Each row is a point on a landscape with many peaks, with its height.
From any point a climber steps to the highest of the 2 points nearest to it. It stops when none of these is higher. Distance is the straight distance between rows; heights are no part of it.
(427) height 329: [-28  10 -13   9  -2  -7  14  -1  12  16   5  13 -16  21  29  -5 -31  14
  11   7   3 -10 -26  -2 -11   4 -19   2   4  15 -15  18  -9  -5  -6 -21
   7  19  -3  23 -16  11  -2  -2 -22   3  16  -1   7   2]
(1031) height 366: [  3  -7 -30  -8  16  -1   8  19  -5   1   0 -13   2 -14  27 -19 -39  -9
  21  15  20  -4 -16  -7   7   3 -29   5   3  23   6 -19   1   2 -14 -23
  20  -7  -9   4 -15  32   5  -9  16  13  34  15 -19  -8]
(74) height 306: [ 13  -9  17  23   4 -28 -24  11  -3 -19  12 -14  -6   1 -19   6  32   4
  -2   4   6   8   6 -14  37  -2   1   7 -22 -14  14  12  14  35   7  22
  -3  -2 -10  19  -7   5  18  10 -14   6  -5  23   3  -3]
(486) height 236: [  0 -24  13  23 -21  -1  -8 -12 -17   8   2 -14  18   5   8  17  22  -2
 -30  16  17   7   3  -2  18   0  14  31 -29 -20  -8  14   5  21  -2   7
  13   0  -6  17   0 -21  16  -3  -1  -8   4  18   0  -7]
(988) height 119: [ -2  -3  30  18   0 -13   1  11  -9 -22  -5  10  -7   2 -24  -9  42 -13
  33  -2  -4 -11  -9 -12  31  -3 -22 -26  14  10  12   7  13 -21  25  12
  14 -24   5  -8 -22  -9   4  23 -18  21  -3  -1   4  10]
(124) height 91: [ 20 -18   3   7  -4 -11 -36   1  -2   1  13 -31  28 -40 -15  14  11  13
 -12   3  17 -12  12   4  14  -4  24   3 -33  -9  -3 -15  -3  13  -2  25
  -3  -1  -4  -5  10  -4  20  -4  -4  -7  -2  24   0   5]
(505) height 665: [  2  23   0   0 -15  -9 -21  20  12  -7   0  22 -18  14 -45  -2   2  18
  14 -14   5 -18  -9   3  15  -8   9 -29 -18  10   3   2 -32 -15 -10   5
 -21   2  -2 -18   3 -15   3  14 -10 -17 -11  -8  25  29]
(658) height 412: [-40   8  10 -26  11  14  13   7  -7  19  15  48 -16  32 -10 -20 -17  -4
 -12 -13 -17   1 -21 -16 -24  -5  -2  -5  16   5   3  15   7  -3 -10 -26
 -21   9 -10   2 -11  -3 -34  11 -17  -8   9 -10   0   0]
(196) height 524: [ 16   1  -5  27  -5 -16  -1  32  10 -11  -6 -15 -34  24 -11   9 -25 -10
   7  -6  18  -7  -4  -6   6  16 -38  24   1   5   4  -7  -7   7  16 -13
  24  -1  -8   9 -14   0  20   6 -23  30  -7  25 -11   0]
(1027) height 81: [  7   1  16  10  20  -2  -8  16  -3 -18  10   0 -11 -28 -15 -12  20  -6
  22   4 -11  -5  -8 -16  49   1 -20 -24   2  17  23  14  21  10  22  25
   8 -21 -10   1 -18  14   3  30  -7  27  -3  22   5   2]
(1006) height 42: [ 25  19 -10  -1   7 -19 -26  14  14 -15  -5 -14 -14 -11 -11  10 -36  16
  28  -9  13 -11  -1   8 -23  -7 -14 -16  -9  12  10 -18 -22   3   2   8
  -5  -8  18  -1   9  11  19 -15  14  -5 -15  -5   6  11]
(331) height 431: [-29  14 -23 -12  26  10  12 -11  15   3   1   9   6  39   9  18 -27 -18
  29   6  24  -2 -10  12 -30 -12  -7   6  22  18 -20 -11  -8  10   2  -3
  -4 -13   8  14  -6  10  -1  -6   0  -2   5  -9  -5   0]
(752) height 422: [ -7  10  -1 -13  -4   8  13  -8  23   7  -5  -4   9   3  11   0  -4  17
   4   6   4 -28  -5  32 -13  15  12   2   9  -4 -12   9 -12 -39  -6  10
   3  10  -2  12   4  -8 -10  -5   1   5   6  -5   6 -17]
(1009) height 152: [-14  -2  23  24  10  -7   7  -5 -13 -14   1   4   9   6 -15  11  21 -16
  41   0   2 -14 -11  -9   8 -17 -20 -15   3   7  -9   2  -5  -1  24  12
   2 -27   4   1 -18  -7   5  24 -15  19  -7  -6  14  16]
(599) height 265: [-23   4  -9 -23  32  11  -1  -8  26  13  -4  -2  18  13  -8   0 -28  -6
 -11   4   0   0   6   4 -35  13   4  16  24  -7 -15 -12  12  11   2  17
 -19   7 -13  11  -9  44  -9  -4 -18   9   7  20 -24 -18]
(375) height 625: [  9 -13   0   3 -16   4   9  -9 -28   3  -9   4  17 -23  -5  -6  27 -10
  -9  17   0  10   5 -10  43 -12  14  -5  -9  -7  -1  14  -8 -10  -5   4
   8  -5  -2  -7  -8 -17  10  16  12   1   7   6   2  -3]
(109) height 277: [ 11   9 -18 -20  16   5 -18  -9  14  -7   1 -16  19 -19  -8  -2  -1  -2
 -16   4  -4  11  20   6   5  -3  21   0  -2 -15   4 -10 -16  17  -9  17
 -14 -11  -3 -15  10  21  18 -14  21 -13   1 -13 -12   7]
(227) height 552: [  8 -14   9  12  -7   0   3 -17  -6   1 -14 -14  17 -11  -6  10   7  -5
  16   0   6 -12  19  12 -28  -2   1  -6  15  -3  -7   5  -3 -31  13  12
  -5  -8  27  -7   6 -30  -6   3  -5   1 -25  -5   9  -5]
(802) height 516: [-27  -6 -13 -11   4  30  20 -10 -12  -2 -18  27  11  23 -11  -6  17 -25
   7  -2  -4   6  12  -6 -14 -14   8  -7  28   3  -9   2   0 -22   4  -7
  -5  -7   6 -15  -5 -21 -17  10  -3   3  -2 -23   2  -8]
(319) height 635: [ -1  -9   6  10   2  -9  14 -24  -6  -1  -6 -26  30 -12   6  29  -9  -5
  21  13  15 -27   5  14 -20 -12  -8  15   8   2 -22  -6  -1 -12  12  17
  10 -18  16  10  -5 -19   8  12   3  15 -14  24  -6  -9]
(157) height 353: [-34   4 -13  20  -6  -2  19  -6  10  14   4  10   2  25  17  18 -20   3
  20  10  18 -23 -22   2  -6  -9 -20  13   4   9 -29  20 -20 -10   2  -6
  11   5  -6  28 -21 -23   9  14 -26   4   2   1  12   6]
(630) height 339: [ 22 -15 -23 -10   3  -6 -15  -2  -7 -25  10 -38   9 -26   7   4 -12  -8
  12  -2  19  -6 -12 -11  -5  -7 -16   3 -33  16   6 -38   7  19   0   0
  14 -18 -19 -11   1  17   9  -9  30   2  18  25  -9   0]
(173) height 582: [ 21 -12 -10  14  -2 -19  -7  21  16 -16  -6 -20 -11  12   7  15 -14   0
  16  12  36 -18 -11  -6  14   6 -35  22  -4  10  -5 -11   0   5  12   5
  30   3 -10  23 -16  10  24   4  -9  16   9  33 -14 -11]
(123) height 714: [ -8 -19   5 -11 -13  28  16  -6 -13   7 -15  15  22 -17 -15 -12  30 -10
 -26  13 -10  13  18   0  40  -6  20   4   9 -13  -1  20   4 -25 -10  11
 -15   1  -5 -11 -11 -11  -1  18  -2  -6  -2  -3 -10  -4]
(1003) height 220: [-18 -18  26  12  24  -5  -3 -28 -15  13  24  -8  32 -19 -10  19  10  11
  -5   1  -7  -4  12   4 -15  -6  17   0  -4 -11 -16  10  16  18  11  14
 -36   3   7  14   3   1  -9   5 -21   2 -16   5   7  -4]
(99) height 305: [-13   9   9   8  -6 -20  -1   0  15  14   7  -2 -18  12   8  11 -17  29
   4  15  -2 -10 -17  -2  -4  11 -15   6 -13  -5 -16   8  -1   5  -6   1
 -16  24 -11  28 -14  19 -10   1 -26   3  10  13  13  -4]
(688) height 192: [  0 -29  11   6  -5  15   2 -12 -21  17  14   3   3 -22  -3   2   4  -2
 -49   6  -1  28  18   4  -6   4  29  -3 -24 -22   4   7   6  21 -19  -8
 -27  24   8  -7  30  -6 -14  -5   0 -21 -11  -3   9   7]
(891) height 343: [-18  25 -19 -17  12  18  13   2  28   3  -8  26 -19  31  40 -16 -22   2
 -21  -6 -15  16 -11   2 -32   8   5   3  12  -5   6   3  11  22 -12 -13
  -2  27   3  16  14  24 -16 -18  12  -4  10 -24  -2 -10]
(848) height 442: [-32 -12 -17 -26  25  14  16  -1   0   2   4  43  13  25  17 -18  -7 -16
  12  -6   3  12  -2  -5 -15 -12   1   4  48  13   1  14  37  -7   4 -13
  15  10 -17  12 -18   7 -14  -2  -8   0   2 -17 -19 -23]
(409) height 325: [  6  25 -13  -9   6   4   5  -7  23  -6 -11   2 -13  12  39  -8 -15   2
  -6  -2 -14  21   5  11 -32  10   7   1   1 -10   9 -21   2  19  -5  -3
   0  11  11   5  29  31  -7 -29  28  -7   9 -29  -1  -5]
(580) height 382: [-39  10   3 -21  -6   8  14   3  17   8  15  34 -34  54   9  -8   1   2
 -25 -15 -16  -1 -18   2 -15   1 -11  -4  18  -2   1  12  21  -1 -12 -18
  -8  13  -5   9  -2  -8 -34  -8 -14 -16  11 -19  -1   8]
(1011) height 309: [  2  -7 -21 -21   3  21  20   2 -21   2 -19  -2  19 -26   8 -26  -2 -26
   7  14  -9   7   9 -14  21 -14  -2  -2  25  10   5  -4   6 -19   3 -12
  21 -26   1 -20 -15   5   3  13  18  21  13   0 -16  -8]
(508) height 266: [ -3 -15  20  33  -7 -29  -6  -5  -8  -7  14  -7   5   1   2  28  22   7
   3  15  16  -6  -7 -16  31   2  -9  25 -24 -16  -7  19  -3  30   9   9
   8   5 -12  30 -15  -6  23  12 -17   7   3  22   6  -7]
(386) height 448: [-30  20   8 -25  19  18  12  10  -2  12  -5  42 -13  21 -10 -29 -24 -11
  -5 -20 -23  16 -13 -10 -51   0   7 -21  15   4  11   8   3  -2  -3 -27
 -22  13  12 -10   7   5 -27   6   8  -3  -2 -11   0  -8]
(67) height 403: [  2 -17   1   9  -1  23   8   2 -12  17  -7 -10  -8  -5  -8  -8  -9 -26
 -17   8  -6  21  12 -12   7   7 -12  22   6   0   5   1   1   6   8  -8
   3 -14  -5  -2  -3   2   4  11 -16  13 -10   6  -9  -9]
(659) height 400: [ -7  12 -39 -13  28   2  12   1  20   2  -3  -1   9  17  19   7 -43  -9
  18  19  26  -4  -7   5 -13  -5 -18  10  18  19 -16 -16  -5   9  -8   1
   6  -7   0  18 -13  34   8 -10   6   4  21   4 -15  -6]
(983) height 28: [ 33   9 -25  12  -7  -6 -21  16  10 -26 -15 -13 -18  11 -16  10 -21  -3
  23 -16  26 -20   5  -4   2 -23 -10  -2 -10  19   7 -14 -26  18  13   0
  13 -13  12  -4   9  -9  26   2  13   7 -19   8   3  12]
(695) height 626: [ -9   6 -14   9 -15   0   9   5  -9  12  -7  12 -39  18  16 -15 -13  -5
 -19  -4 -26  31 -10 -18   3   5 -14   3   2  10  14   7  -3  22  -6 -42
   4   7   7 -12   5   7   3  -9  -2  -2  -6 -12   0  11]
(441) height 222: [  0  20   9  17  11 -23 -12  15  10  -6  12   0 -28  25 -37   4  -6   1
  -1  -4 -19   7  -3 -10  12   7 -18   1  -7  -4   7   2   0  15   3  -2
 -17  -9 -15   7 -16   7   0  12 -23   4  -9   8   4  13]
(597) height 608: [-25 -14  23 -13   3  21  17  -7 -28   4   3  35  15   4 -21  -9  39  -6
 -12  -1 -11  10  10  -6  20 -13  16  -8  18  -4   3  13  13 -15  -1   2
 -25  -5  -7  -6 -11 -16 -23  16 -12  -6  -5 -19   1   3]
(96) height 257: [  2  17   0 -22  22  17 -11  -5  22  -4   0   1  19   1 -25  -2   4  -3
  -7  -7  -5   9  19  13 -14   4  17  -2  15 -10   4  -8 -10   0 -13  24
 -30 -15  -1 -10   9  11  -3 -12   7 -24  -7 -29 -10  11]
(41) height 54: [ 10   2 -11 -11  17 -14 -16  14   2 -12   6  -7  -8 -27  -9 -22   5   4
  24   6  -9   1  -5 -13  37  -2  -9 -28  -2  24  23   6   4   6   9  17
  -4 -12  -9  -2 -10  26   5  16  16   8   4   8   4  -4]
(980) height 304: [ 12  23 -12 -16   3  30   6 -13  25  -8 -11  11   1  -3  33  -9  -8  -3
 -22  -9 -13  10  15  22 -11  14  24   2   9 -20   2 -13 -16   5 -13   7
   1  13   7  -2  34  10  -4 -15  33 -15   9 -28   4   0]
(184) height 391: [ 24 -12  10   2 -19 -13  -6   9   5   1  -2 -30 -14  -8  20  -5  14  20
  -6   4   3   0  -1   1   6  25  -7  14  -5  -1  14 -13  17 -17   8  -3
  24  12 -11   3   6   7   0 -28   6  -1   9   8  -8 -17]
(89) height 527: [ -9  19  11  -6 -16  16  11  10  11   0  -6  37 -26  20   7  -8   7   3
 -33 -22 -27   7   6  18 -23  12   6 -26  13 -11  14   8   4 -18 -22 -18
 -15  28  26 -23  21  -9 -35  -4  11 -25  -5 -27   9  22]
(62) height 416: [-12   1  20 -15  16 -16  13   4  -1   4   5  11 -13  -4  -7 -16  16  14
  -3   2 -34  19  -1  -9   2  18  -1  -7  25  -4  10   7  31 -14   2 -12
 -11   8  -6   9 -11  19 -24  -7  -6   1  -3 -11 -15  -9]
(529) height 149: [  9  -3  13  16  18   2 -10 -12 -21  -2  19 -14  18 -45  -6  14   2   1
  23   9  -3 -11   0 -13  21 -21   0 -17 -22   7  -6   3  -4  27  15  19
  -9 -20   5   1 -10  11  14  22  -5  17  -7  16  14  13]
(927) height 291: [-14   7  13 -22  30  16   0  -6  18   8  -1   2  12  10 -24  -6  -9  -9
  -2 -10  -8   7  12  15 -37   9   7   3  28  -4  -3 -12  19  -7   4  20
 -21  -7  -7   4   1  20 -21  -8 -14  -1 -11  -6 -18 -13]
(374) height 376: [-11 -21  -4  11   5  11   8 -15  -9  11   1  -3  -7  17   6   1   5 -20
 -31  10  -6  31  12 -18  -4  -5  -5  31   3 -12   7  14  14  31   2 -10
  -4   3  -1  15   1  -4  -1   4 -12  -5 -12  -2  -3  -4]
(502) height 425: [ 11   1 -11 -13 -10  -3   5 -10  24  -1   4 -25   9  -6  49  -1  -5  13
  -6  11   5  -8  -3  14  -6  23   8  20  -4 -11  -6 -20   8  -9  -4  11
  23  12 -18  10  11  20  -6 -26  16   2  33   8  -6 -19]
(247) height 488: [  6  15 -10   3   8   4 -24   4  16 -11  -4  -9  20   9 -29  23  22   8
  17  -3  18 -17  17  22   8 -16  18   2  -3   0  -7  -4 -18   0  -3  30
 -13 -15   6 -10   2 -26  26   4   7 -20 -14 -10   5  11]
(776) height 558: [ 20 -13  -1  15 -21  -4   6 -15 -12  -7 -19   0  12 -12  13   5  18   0
  -2  -5   3   9  26  14 -20  -5  15 -13   4 -12  -4   8  -8 -19  -4   2
   1  11  32 -19  18 -33  -5 -10  13 -16 -11 -19  11   9]
(84) height 455: [  5  -9  15  31   4   5  10   9 -14  -1  -7 -15  -8  -3  -5  18 -11 -28
   5   1   6  10   9  -8  -5   5 -32  28   1  -5  -1   3  -5  15  23  -2
  12 -18  -1   8 -10  -5  15  20 -29  35 -16  13  -2   0]
(940) height 251: [-37  -9  24  -3  36   5   3 -27   0  20  19   1  39  -3  -4  21  -4   9
  13  -3   2 -19  -3   9 -26 -10   9   3   9  -3 -31   1  13  13  20  17
 -21   8  -6  13  -8  13 -17  12 -24  10  -7  19   0 -12]
(991) height 14: [ 24   0 -18  18 -24   1   0  -5 -12 -20 -28 -16  -2   7   3  26 -11 -13
  21   1  31 -21   3   0 -11 -26 -15  14  -7   8 -13 -15 -27   0  11  -7
  20 -18  23  -4   3 -39  26   5  18  12 -12  14  -4   5]
(553) height 340: [-14   7  38 -25  26   8  -7   2   5  20  17  19   2  12 -40  -8   4   3
  -5 -10 -22  -2   4   6  -7   1   7  -4   8  -4  -2 -12  14  -7  -3  19
 -37 -14 -21   4  -9   8 -36   2 -23  -5   2  -4 -11   4]
(539) height 562: [ 11  -6  -9  -4 -16  -9   8 -10 -18   8   8 -12   6 -24  20  -5   5   7
   0  14  -1   0 -10  -9  22  -8  10  -1 -18   3  -6  10 -11  -1  -3  -7
  14   2  -4   1  -1  -7   5  -4  17  -2  17  -1  11  -6]
(394) height 352: [-11   0  -8 -33  17  19  20  -2 -11  10  -4  13  28 -39   8 -36 -28 -11
   2   4 -11 -11  -4   0 -11   5  15  -8  32   3  -5   2  -3 -27   2  -7
   8  -6  -2 -12  -3  19 -11   8   9  34  17   3 -13 -17]
(88) height 594: [  0  -7   6  20 -37  -8  15 -16  -3 -13 -16  14  -7  15  18   0  38  13
 -11 -11  -6   4   6  13  -2   5   6 -24  10 -10  -1  15   2 -31  -6 -10
   3  16  30 -17  15 -28  -4 -14   8 -17 -11 -28   9  13]
(605) height 480: [ 25 -15  22  20 -20  -5  -7  15 -28  10   7  -8 -15 -41 -14  -5  11   1
   5  -3  -8   3   0 -20  25  17  -8 -15 -10  12  15   3  -3 -17   8 -17
  10   2   5 -18   2 -11   6   8  -9  11  -9  14   5  -5]
(936) height 375: [ 26 -12 -10  -8 -17   2  -1  -2 -22 -15   2 -35  24 -27   2   7   9  -9
  -4 -11  16  -6 -15  -1  -1   2  -3  13 -31   8  -4 -26  13 -11   2  -1
  36 -19 -14 -12   1 -21   9 -11  37  -5  17  27  -3  -2]
(65) height 410: [-23  -6 -27 -10  11  13  16  -6  10   5  -1  13   4  24  29  -8  -5 -18
 -14   7  -1  16   3 -13  -6 -12  -3  25  27   2  -3  20  23  10  -3 -12
  15   8 -10  21 -12   1  -1  -6  -5  -8   0  -9 -17 -17]
(813) height 657: [ 14 -13  -5   9   5 -14   0  -7   7 -10  -1 -32  18  -6  11  29 -10  -5
  23  14  28 -26  -3   7   3 -11 -25  27  -8   6 -15 -16  -2   8   9  18
  20 -15  -2  16 -14  -2  24   6   9  11   2  34 -14 -11]
(989) height 557: [ -9   8  -1  -5 -11   7  22 -16   9  -9  -4  22 -15  26  29  -5  17   0
 -12 -19 -16   7   1  16 -21   6  11 -20  22 -11   5  10  12  -7  -3 -19
   1  24  26  -9  28 -10 -25 -15  18  -9  -6 -42  10   3]
(233) height 424: [ -7   9  -4   8  -9  -2   5 -13  -4  -4  -2   7  27  13  -9  23  31  13
   7  14  12 -20  -1  15  21 -20  23  -2 -12  -8 -24  15 -22 -10 -12  16
  -8  -3   4  -3  -8 -43  10  14   8 -12   2  -7  17  13]
(398) height 443: [ 30 -19  21  18 -37  -4 -13  25 -34   5   5 -12  -8 -27  -6   1  24   8
  -8 -18  10   7  -9 -20  29  25  10  -6 -26  13  12  -6   6 -20   3 -21
  32  13  -8 -15  10 -21   6 -12   5 -10   0  22   7  -1]
(921) height 73: [ 27 -14   9  -8  -1 -13 -32  -5   0  -2  14 -40  24 -54   5   3  -4  11
  -2   0  10 -10   7   4 -15  16  10   1 -22 -13   2 -26   3  -8   0  20
   2  -6  -7 -10  15  10   4 -21   4  -6  10  12   0   1]
(749) height 482: [ 11  -2   3  11 -37   3  -6  -5   7  17  -4 -15  -4  -8  37  17  -9  25
 -13  -7   7 -17  -1  25 -16  10  14   8 -33  -9 -12  -9 -12  -5   3   2
  12  23   1   4  24 -13   0 -17   3  -3   0   1  17  -5]
(216) height 263: [ 17   6  -1  28   6 -29 -19  23   5 -21  10  -6 -28  15 -29  11   6  -5
  -4 -11   2  11   2 -24  24  -2 -10  12 -21 -11  17  10  -3  47   9  -1
   5  -4 -18   8  -3   9  16  20 -22  21 -10  25   3   7]
(304) height 187: [ -7   7  19  16  13 -21  -8   0  -5  -1  16  -3  -6  -8 -28  11  -1   4
  24  -6  -6  -5 -13  -8   7  -4 -14 -13 -10   5  -4   7  -7  14  13   4
 -19 -12  -1  10 -14   5   2  17 -20   7 -12   0  18  12]
(101) height 331: [ 14  -6 -18 -14   8   1  15   1 -13  -7  -4 -14  12 -25  18 -17 -15 -14
  24  18   8 -17 -12  -2  17 -11 -20  -3   9  19   5 -10   4 -21  -2  -3
  24 -20   1  -5 -15   8   8  10  19  25  18  12 -17 -11]
(870) height 461: [  0  20   4 -11   7 -19  -1  21  11  -1   0   0 -27   1  -7 -21   9  19
   6   4 -29  13  -8  -4  14  23  -4 -14  12   1  22   2   7 -18  -8 -14
  -5   6  -5  -7  -4  23  -8  -9   9  -6   3 -16  -9   3]
(973) height 469: [-32   2 -16  -5   7  23  15 -17   6   4 -11  19  -3  40   0   7  -8 -31
  11  -5  11   0  -3  -1 -39 -13  -2   0  28  10 -13   1  -5   0   7 -18
  -3  -5  16   3  -1 -21 -13   2 -10   2  -9 -18   4  -3]
(690) height 535: [ 11 -13  23  21 -24 -21   1   1 -18   5   7   2 -25  -4 -12  -5  24  11
 -21  -2 -16  20   8  -9  21  19  -3  -4  -3 -11  18  16  16  -6   3 -18
  -5  10   8  -5   5 -12  -2  -4 -11  -4 -16   1   1   3]
(127) height 490: [-31   2  -3 -26  19  18  18   8 -16   1  -9  37   3  14  -4 -28   0 -17
  20  -5 -11  15  -2 -12  -8 -11   1  -6  44  17   6   0  22 -17  14 -18
   2 -10  -3 -11 -13   9 -20   4  -6  12  -1 -22 -15  -7]
(170) height 388: [-13   7  -9 -26  11   7  23 -14  11  13  -1   2  23 -20  11 -16 -33   0
   5   8   1 -26  -7  16 -28   8  15  -1  20  -1 -18   4 -11 -32  -4   4
   6   8  -2   4   2   6 -11   9  10  19  14   7   0 -20]
(142) height 271: [ 21   2 -17   5 -18  23  -9   0   2   2 -16   5 -15  16   7   9   6  -1
 -37  -5   7  27  14  16  16  -6  16  12 -16  -6   3  -4 -14  28 -24   2
 -14  14   5 -10  18  -5  10 -14  15 -25  -8 -17   0  14]
(341) height 486: [-12  15  15 -15   9  16   9   8  -5  11 -16  29  -8  -5 -15 -24  -9  -5
  -9 -13 -25  15   8  -3 -28   5  11 -24  16   0  13   7 -12 -25 -12 -16
 -25   8  16 -25  11   1 -25   3   7 -15  -3 -26   7   8]
(866) height 287: [ 15  16 -18 -12 -16  36  -4   0  16   8 -13   6  -6  -6  21  -2 -12   0
 -39  -9  -6  16   9  19   7  12  24   9 -24 -10   3 -16 -29  15 -24   4
  -3  16  -8 -19  30  10  -3 -10  22 -18  12 -16   5  10]
(400) height 511: [ 19  22   3   6  -8 -37 -20  21  10 -10   7   7 -32   1 -24 -23   9  26
   8 -16 -28   3  -7  -5  14  10  -1 -31  -3   4  26   6   1  -7  -7 -14
  -1   7  10 -20   7  12   7 -11   2 -11 -13  -4   7  17]
(664) height 55: [ 34   5  -1 -12   5 -17 -17   4  15 -14  -1 -28  12 -32   0   9 -21  11
  27   1  16 -27  13  23 -20   3  -6  -6   0   0   7 -20 -11 -27   0  22
   4 -10  16  -6   8   1  14 -16  14   1  -7   0  -2  -2]
(737) height 454: [  7   3 -18  -5 -23  11  11  -5  22  14 -10 -17  -4   6  42   9 -16  13
  -5   9  14 -19  -5  29 -12  11   2  19  -5  -2 -12  -7  -7 -15  -5   5
  25   8   0  11  13  -8   5 -15   6  10  10   5  -2 -16]
(538) height 354: [ 29 -20  18  14  -5 -30 -18   5  -7 -17   2 -26 -11 -10   4  -4  21   2
   9   3   3   9   3 -12  23   6 -18   2  -5   0  16  -2  23  10  18  10
  15  -7   0  10  -4   7  15 -10   8   1  -5   9 -10 -11]
(733) height 575: [ -2  34  14  -4 -17 -15 -12  14  20  -3   2  24 -30  26 -22 -12  -2  19
  11 -23 -19  -5 -18   9 -10   3  -6 -34  -5   6   8  -6 -15 -22 -15 -11
 -14  -5   9 -23   9  -8  -5 -12  -6 -21   0 -19  11  28]
(290) height 564: [ 11  23   0   1   3   1 -32  20  23  -3   4   4  -9  22 -50  13   7  14
   5 -11  10  -8  12  13  13  -9   8  -6  -9   3   7  -6 -17   5 -10  24
 -24  -8  -4  -6   5 -17  11   8 -13 -19 -23  -4   6  20]
(383) height 118: [ 14 -11  -3  11   2  -3 -18  -1 -18  -4  14 -14  29 -38 -22  10  12  -5
   2   8  14 -14   6  -4  39 -24  19  -3 -32   4  -2   4 -18  30   4  23
   4 -17  -2  -8  -4  -8  26  31   9   7  -1  34   8  12]
(700) height 408: [ 41 -25  19   9 -28 -13 -16   3 -33 -15  -5 -22  21 -29  -4   0  27  -3
   2  -9  18  -8   2  -6  20  -4  10  -5 -26   0   7  -3  11 -13   5   5
  36  -9   3  -9   4 -31  11  -9  30 -11  10  15  -3  -5]
(455) height 580: [ 18  -3   7  17 -27 -11  -9  11 -17   7   0  -1 -36   4   7  -7   7   8
 -28 -11 -22  35   5 -14  13  13   1  -1 -22  -4  19  -6   7  16  -5 -32
   7  15   4 -16  18   2   0 -19   2 -13 -10  -6   3  11]
(415) height 308: [ 12  -6 -23 -18  15  -1 -14 -13  -5  -7  13 -32  20 -31   8   2 -13 -12
  -1   7   1   4   1 -10   0 -18   1  -2 -17   0   1 -20 -10  31  -3   8
   1 -23 -11 -12   0  30  12  -5  31   1  11   3 -11   2]
(855) height 567: [-22   1  -5   4   3  -2  16   9 -19   1  -9  19 -25  12   2 -22   4 -15
   7   0 -25  25  -1 -29  12  -1 -18  -4  31  14  12  12   8   0   6 -42
   8 -12  10 -14 -12   7   5   8  -5   7  -9 -19 -12   9]
(885) height 211: [ 10 -31  10  24 -17  11 -14  -2 -30   7  12 -11  13 -12 -12  11  18  -8
 -40   5  10  33  17  -4  15   7  27  13 -36 -15   4 -10   8  27 -11  -3
 -13   9  -9  -4  20 -11  11 -14  -9 -20  -4  10   5   9]
(70) height 359: [-31  15 -12 -27  15  18   9   5  34   7   4  22 -14  44  23  -2 -15  11
 -25  -1  -5   1  -6   6 -29   6  -1  10  14 -14  -1  10  27  13 -14  -1
 -11  34 -13  23   0  22 -26  -7 -14 -11  15  -8  -2 -13]
(401) height 512: [ 18   6   6   8 -29 -10  -1  -2  -2   6   5   5  -9 -12  21   0   7  32
 -12  -4  -4  -6  -5  16   9   9  18  -9 -27  -8   0   6 -14 -10 -12  -1
  -1  27   2   1  18  -3   0 -15   6  -9   5 -14  19   7]
(715) height 279: [-32   4  14  -8  27  -7  -1 -12  18  19  10   3  15  11  -7  18 -19  17
   4   7   1 -12  -5  -1 -24   6  -6   6   1  -3 -27   0   4  12   0  11
 -31  18 -15  24 -11  26 -18   7 -25  -3  13  16   4 -11]
(283) height 383: [-25  -1  -7  14 -24  -2  18 -13  -5   5  -6  14  11  20   6  15  12   9
   6  11   7 -24 -16   1  10 -15   0   6  -3  -1 -23  24 -22 -24  -3  -1
   6   1   0  11 -17 -41   1  18 -12   5   3  -2  17   3]

Call two points neighbours if one is among the 2 nearest of the other. Go from one point of each pair to the other, from neighbour to neighbour, staying as high as possible. Name the lowest point that can't be avoided.
(695), (813) | (374)
(813), (88) | (227)
(802), (695) | (127)

Where does a climber stop that starts at each point below?
(1011) | (123)
(427) | (505)
(936) | (695)
(538) | (123)
(866) | (88)
(101) | (802)
(983) | (74)
(1027) | (74)
